Points, in no order, along strands that fork, close into loops and pass close to each other.
(in the rows, 128 means zero)
Points whose rows are less than 138 apart are linked; no others are. Some points are linked to none.
gav: [132 180 144 108 136 174 115 130 204 172 113 133  62 133 136  99 105 136
  96 113 152 131 134 143 215 147 104 151  97 143 140 117 196 121  76]
lis: [132 100 121 110  94 145 150 173 157 105 116 115 112 105  97 111 208 165
 122 140 120 143  93 166  78 106 118 102 121 134 146 139 156 110 122]
niri: [106  91 125 137 126 108 103 121  95  86 137 131 153 101 103 143 119 159
 100  79 138 137 123 118 123 156 158 118 105 137 109 148 119 124 132]
Pirak: [159 178 132 102 140 123 131 152 181  88 134 100 101 152 127  91 117 175
 104 129 142 114  96 126 185 149 127 135 115 123 146 141 180 133 116]
Puf: [118  78  78 142 110 153 105 156 145  70 102 179 130  96  97 128 140 185
 133 109 134 164  88  97 167 157 154 117 131 134 151 140 163 116 137]
Sep: [101  89 151 140 147  53 133 123  83 108 140  90 156 162 133 152 136  90
 104 157  87 108 141 144 125  93 180 160 115 170 119 109  71 162 146]
reb: [127 157  96 167 117  80  95 139 128  62 138 132 177 144 137 103 112 124
 177 111 147 140 100  66 162 198 134  99 132  68 101 152 170 108 130]
sop: [116 129 161 178 151  99  74  98 117 169 132 163 151 162 164 117  76  69
 194 133 130 110 143  86 154 131 124 150 144 109  85 110 126 107 128]
pab: [132 113  93  96  98 129 181 170 149  66 129 101 119 101 101 104 215 165
 112 159 116 157  91 160 114 111 141  76 133 134 176 128 151 128 146]
petez: [110 127 131 101 120 106 188 102  47 109 150  70 141 116 122 164 114 140
  59  91 115 116 155 152 110 148 148 116 105 142 141 146  98 165 158]
Tig: [164 210 111 115 149 120 152 151 168 122 158 104 115 173 151  94 102 142
  98 156 134  96 124 128 158 126 131 139 146 126 122 132 144 152 121]
rus: [137 125 128 137  97  40 148 168 137  71 139  35 141 105 127 107 175 126
 141 133  79 164 117 119 133 123 157  80  92 133 121 129 141 117 102]
vaf: [102 162 165 117 151 164  87  72  68 172 129 190 151 115 144 129  73  95
 149 118 153 137 151  71  80 147  98 131 156  97 121 145  97  91 150]
zedir: [134 200 161 107 135 160 127 125 184 215 120 111 103 170 156  98  86 104
 110 139 121 101 146 140 138 113 110 176 119 120 104 122 175 122 108]
Las: [133 127  92 103 140 139 176 160 109 128 126 125 130 158 123 137 184  88
 109 206 114 115 132 157  99  83 135 118 163 134 151 116  86 158 159]
zetun: [132 115 149  70 145 141 143 137 167  74 118 119  74 127 106 127 151 203
  79 124 127 131  96 163 163 117 147 146  92 170 181 146 140 143 123]
luzi: [101  88 148 148 145 131  92  90  86 189 111 181 135 112 124 168  70 107
 144  99 117 146 170  72 120 137 141 146 106 149 103 113  79 131 119]
tev: [125  96  81 194 110 193  87 110 127 147  92 225 139  99 124 161 130 117
 175  80 136 162 123 112 162 129  56 103 152 127 142  96 161 123 113]
kif: [143  76 145  97 133 122 113 165 194  72 104 137  89 128 109 107 154 193
 126 134 123 131  65 167 169 115 143 150 112 160 161 128 158 123  97]
tudul: [145  82 128 148 124  93 103 140 107  82 150 130 174 133 118 134 172 113
 159 155 122 121  67 176  61  91 120 119 194 114 107 129  93 117 154]
funol: [137 175  98  84 152 150 203  96  79 149 140 122 125 138 159 146 109  84
  97 177 123 106 173 121 106 133 140 112 171  98 146 124  73 171 177]
gikir: [160 189 112 130 158 142 132 137 138 127 161 128 132 156 135 108  98 123
 126 144 147  89 119 120 119 135 115 134 168 101 117 145 132 142 147]
gika: [ 98 107 196 125 117  85 126 106 100 144 147  66 145 117 137 149 107 117
 127  89 108  93 158 146  80 118 128 165  77 154  82 136 107 114 129]
Kog: [126 191 132 105 147 177 127  92  77 155 148 178 139 119 126 136  94 113
 131 119 163 137 159  81  77 144 106 119 161  99 130 156  91 127 158]
soka: [149  91 104 146 124 174 106 151 183 136  80 187  84 110 104 133 135 164
 132 110 124 139 102 139 207 126  92 143 131 161 171  96 182 125  97]
Das: [105 159 119 183 114  85  98 121 138 101 136  97 153 128 151  95  96 109
 164  80 133 130 129  78 190 200 117 117  86  96  92 150 196 108  96]
Raz: [159 183  94 114 148 114 180 109 103 131 170 116 159 148 165 118 107  74
 133 197 135 137 145 126 115 126 132  86 201  74 127 126  74 157 170]
moga: [149 155 153 106 136  91 137 147 167  41 136  65 122 135 146  97  96 190
 114  98 124 109  83 144 176 167 139 149  79 125 138 148 183 125 121]
Fufe: [123 158 114 104  91 207 132 152 167 166 101 151  87  93  98 101 161 163
 104 110 169 163 123 131 118 145  95 109 117 114 167 147 200 107 112]
danu: [131 104 102 180 130 181  86 116 123 195  96 238 133 121 129 134 126  86
 197 122 141 167 138 111 147 106  80 109 186 111 124  73 137 127 112]
bup: [117  95 127 161 118 116  90 124 123 178 107 172 128 110 112 156 116  99
 174 127 141 177 163  90 115 124 130 106 124 138 119 103 104 118  98]
telaf: [131 156 164 140 141 132 104 131 175 197 122 133 106 172 149  99  97 102
 146 133 134  97 143 113 147 116 122 170 120 136 106 103 159 127  96]
kurur: [122  87 122 179 112 166  69  99 108 119 123 190 144 117 123 115 120 123
 167  86 154 111  77 142 119 165  82 138 157  85 118 134 152  92 145]
Palu: [145 129  96 117  85  94 195  85  46 113 150  82 157  94 135 160 104 111
  95 125 136 155 134 144 104 191 154  70 160  82 149 137  87 155 183]
lemim: [117 130 152 102 175 190  92  95  84 141 136 177 126 144 125 142  89 139
 116 117 141  70 114 129  79 117 125 182 172 116 127 160  93 122 163]
veg: [105  78 126 128 109  47 149 149 119  68 130  60 131 110 108 125 185 142
 102 136  92 166 121 135 147 115 172 101  98 172 146 126 125 136 113]
tuloz: [129 120 101 171 109 229  89 111 162 162 101 197 112  90 136 127 145 120
 143  77 166 155 114 143 151 150  61 111 144 104 152  98 189 111 109]
Zok: [110 115 153  96 133 106 160  94  73 143 125  96 168 118 138 162 129  68
 124 155 100 118 163 147  65  93 123 141 118 125 124 123  72 123 173]
ginu: [116 114 135 104 157 188 116 109  78 124 149 171 154 142 121 155 136 117
 118 146 131  94 107 152  47  89 117 147 197 113 139 147  72 127 181]
Gadol: [114 105 132 162 137 188  77  86 102 163 121 195 125 114 136 140  95 108
 143  69 157 113 129 122 139 164  87 159 140 115 126 128 144 111 134]
Mel: [135 110 142 118 157 100 136 150 181 116 120 111  82 162 135 126 149 167
 113 162 104 107 126 142 175  77 169 158  95 199 145 117 102 157  90]
zubal: [126  76 158 152 115  43  82 122  93  88 144 102 192 120 109 137 141  98
 157 133 112 139 100 148  83 105 142 121 149 129  91 111  80 114 127]
zusa: [115 174 122 123 117 150 125 127 178 164 119 116  82 107 127 100 119 151
 107  97 153 150 153  92 196 162 118 122  80 145 150 135 204 112  89]
basip: [114 122 181 147 153  89 105 115 120 139 142  88 123 147 147 143  76 137
 123  83 116  84 155 122 142 138 155 187  76 165  92 132 116 137 115]
modad: [137 133 135 135 136 189 103 123 198 156  83 169  67 123 137 124 112 135
 120  96 131 127 126 165 223 136  82 153 115 144 152  88 185 126  74]
Ruvo: [145 164 146 113 137 133 168 117 160 191 129  98 164 145 172 108 111  80
 143 192 101  97 151 142  76  79  99 121 141  88  71 125 119 103 160]
lerem: [127 112 111  64 110 139 193 134 141  74 124  91  80 112 105 117 198 200
  83 149 116 137 118 158 152 112 152 111  97 170 196 144 153 158 149]
Bolob: [129 177 162 104 133 144 163 121 173 215 109  93 138 157 175 110 106  97
 124 173  97  91 164 139  85  87 104 152 102 110  61 122 157 107 132]
geg: [146  66 130 130 144  98 111 153 191 101  97 134  85 142 111 121 139 194
 134 141 104 122  79 156 203 104 149 162  99 193 141 116 131 140  87]
gunid: [152  94  85 164 128 106  96 174 153 127 113 187 127 133  93 142 167 117
 157 180 129 177 113  98 143  93 157  95 173 138 130 114  96 133 100]
lesi: [130 104 118 158 131  33 133 158 110  71 148  91 142 158 115 129 162 106
 109 157 105 141 113 133 154 107 177 114 138 160 136 120  97 161 128]
purog: [124 157 123 117 101 156 137 130 149 130 128 116  87  92 103 112 132 166
 103  86 155 146 141 103 136 160 122 116  85 134 150 154 180 113 119]
gume: [143 157  96 118  94  84 199 143 103  89 148  75 124 113 116 134 157 124
 105 148 120 153 140 130 132 143 155  74 133 122 155 131 124 156 144]
suza: [110  65 101 136 110 139  96 142 108  67 112 181 169  94  93 141 135 187
 114  80 135 154  91 127 137 170 162 113 120 121 123 147 135 118 140]
duka: [100  76 185 147 106  60  87  95  84 131 141  91 174 105 113 150 114 127
 153  83 112 121 136 153  74 124 137 140 104 134  70 123 103  89 117]
sas: [120 140 142 183 151  85  91 118 132 118 139 115 132 159 153 120  80 123
 144  87 135  95 124 100 179 172 127 163  85 134  93 144 151 126 102]
leb: [138 208 108  88 133 174 170  92  93 155 145 148 118 124 129 147 110 117
 108 139 155 138 176  84  88 143 128  87 159  96 144 142  94 160 147]
tapu: [159 129  97 116  65  95 203 129  86  71 148  69 140  81 145 140 136 138
 102 123 112 161 120 130 138 191 174  58 150  90 166 135 134 152 170]
fot: [109 128 145  82 134 143 179 107  92 120 143  79 111 130 128 154 130 163
  59  93 121  99 152 175 103 134 132 160  81 175 147 150 105 154 138]
Bome: [134 153 109 109 111 100 174 163 133 124 133  91 129 136 121 131 179 107
 116 168 122 143 144 134 112  95 130  98 119 137 137 127 109 144 122]
Logim: [110 121 136 112 107  91 125 140 134  14 145  59 146 114 141  96 117 209
 135  81 102 131 101 123 182 175 174 144  66 124 137 149 189 103 122]
Duf: [140 128 108 114 157 162 137 136  99 114 143 163 136 163 118 137 160 101
 120 183 129 113 111 146  75  86 128 126 201 115 149 133  76 153 176]
vus: [125  80 145 131  97 101 110 119 126 174  83 157 150 128  98 148 169  94
 205 169 125 171 147 141  42  82 125 117 146 115 111  79  80  91 110]
kuga: [113 121 151 124 152  92 125 115  91 117 150 111 155 158 141 133 124  86
 117 154 102 103 140 126  94  93 151 147 143 141 120 128  70 152 163]
gan: [120  95 122 112 114 160 134 159 158 140 111 137  83 126 104 138 195 157
 118 133 132 133 118 155  97 100 120 131 118 155 150 136 129 121 100]
fufo: [119 132 154 105  96 130 174 144 144 166 121  73 118 109 126 134 161 133
 135 119 129 114 159 153  76 108  96 132  66 140 104 137 135 105 105]
tiku: [139 104  70 145 123 128 112 168 154  98 115 180 113 105  90 132 169 154
 139 152 146 179 108  86 161 129 154  89 161 131 144 135 132 122 120]
Pip: [154 107 124 142 152 120  95 153 128  70 150 136 151 160 118 120 141 143
 133 136 139  92  53 167 101 120 123 144 182 116 117 144 121 127 155]
novar: [125  76 115 144 114 166 118 151 151 163  95 177  77 105  96 142 138 164
 128 111 134 143 124 130 146 118 117 135 124 160 149 119 149 122  95]
memug: [131 137 141 132 104  97 127 153 141 140 141 102 139 124 115 118 151 112
 148 134 129 140 137 126  97 115 122 115 122 120 104 129 124 117 106]
nuli: [136 118 144 100 152 119 178 117 102 162 109  98 168 139 162 140 139  58
 135 204  91  88 157 154  73  73 106 124 135 100 114 107  81 112 182]
zemag: [123 133 113 130 101 244 105 131 162 201 102 180  86 105 112 111 157 124
 122 102 163 152 131 156 108 130  71 120 149 106 153 110 188 104 105]
Pimim: [140  84  98 173 123 135  85 141 133 186  95 211 132 123  99 140 129  96
 199 155 134 187 134  97 135 100 116 106 181 123 124  88 108 123 104]
sef: [121 161 159 131 151  80 144 149 174 144 136  76 103 175 149 111 133 133
 111 160 103 109 161 105 172  87 167 156  79 177 125 118 115 163 101]
dat: [116 145 162 152 136 127  68  89  99 176 125 180 170 132 156 120  75  71
 181 141 153 156 153  69 118 142  96 124 160  90 111 121 103 102 137]
tem: [114 103 138 121 158 201  92 107 103 161 123 189  97 131 111 150  95 144
 107  91 149 102 122 132 106 138 127 186 145 139 134 142 105 130 131]
bek: [137 162 105 154 159 213  83  98 168 177  99 196 105 134 155 140  93  98
 123  90 142 116 154 115 211 148  87 160 130 134 151 102 173 139  93]
sukuz: [122 148 124  80 134 151 223 122 115 138 127  64  94 134 151 146 132 141
  80 140 119  85 167 172 123 116 125 147  73 159 160 129 106 155 146]
Fuf: [130 166 156  89 133 133 197 142 160 156 125  46 109 137 159 124 130 147
 103 139 107  79 158 178 120 106 101 155  53 159 121 131 128 132 115]
bunok: [119 160 156 136 161 110 125 138 162 181 126 126 111 160 144 118 104 100
 134 150 124 118 179  72 144 107 170 151  92 151 106 117 114 149  99]
Timos: [ 99 103 120 145 151 119  90 102  76 135 139 163 148 117 108 161  89 137
 113  91 137 136 145 100 139 147 150 138 114 142  96 138  85 131 123]
lenut: [124 118 127 124  97  65 137 165 133  25 149  46 160 107 137 101 137 161
 146 113  86 160 103 108 140 160 161 101  93 119 116 138 173 102 122]
dulo: [134 161 117 109 107 108 176  72  43 119 162  94 154 107 140 165  91 117
  92 101 132 136 167 116 112 165 151 101 147 105 137 138  78 164 175]
Rik: [160 208 110 123 156 133 158 109 124 141 174 106 147 140 174 106  71  96
 138 168 142  98 145 120 116 141 125 105 186  76  98 143 107 134 162]
Bet: [131 102 142 158 108 135  87 141 137 150 132 147 128 122 116 112 143 120
 171 111 150 119  94 144 102 130 101 132 144 104 103 122 154 103 114]
tiluv: [145 129 104 165 141  90  86 142 117  54 144 152 178 150 126 109 126 131
 156 129 150 114  70 108 126 160 130 119 158  85  96 150 135 116 144]

A piece is all that can be reached along the links. How many separate loops has the piece of each point below (a circle has one, a figure eight two, a Y none), and how many tips (points with one link)?
tudul: loops 1, tips 0
bek: loops 1, tips 2
petez: loops 2, tips 0

Name the points in between on the shortest way along the links from the first point to the second, in order.
tuloz, kif: zemag Fufe purog zusa gav modad soka novar gan lis pab lerem zetun
moga, zetun: Logim lenut rus veg lesi Sep kuga Zok nuli Ruvo Bolob zedir telaf bunok sef Mel geg kif
tapu, Gadol: gume Bome memug Bet kurur
fot, tem: sukuz Fuf fufo memug Bet kurur Gadol
dulo, Duf: Palu tapu gume Bome Las
sop, veg: dat vaf Kog leb funol Raz Rik gikir Tig Pirak moga Logim lenut rus
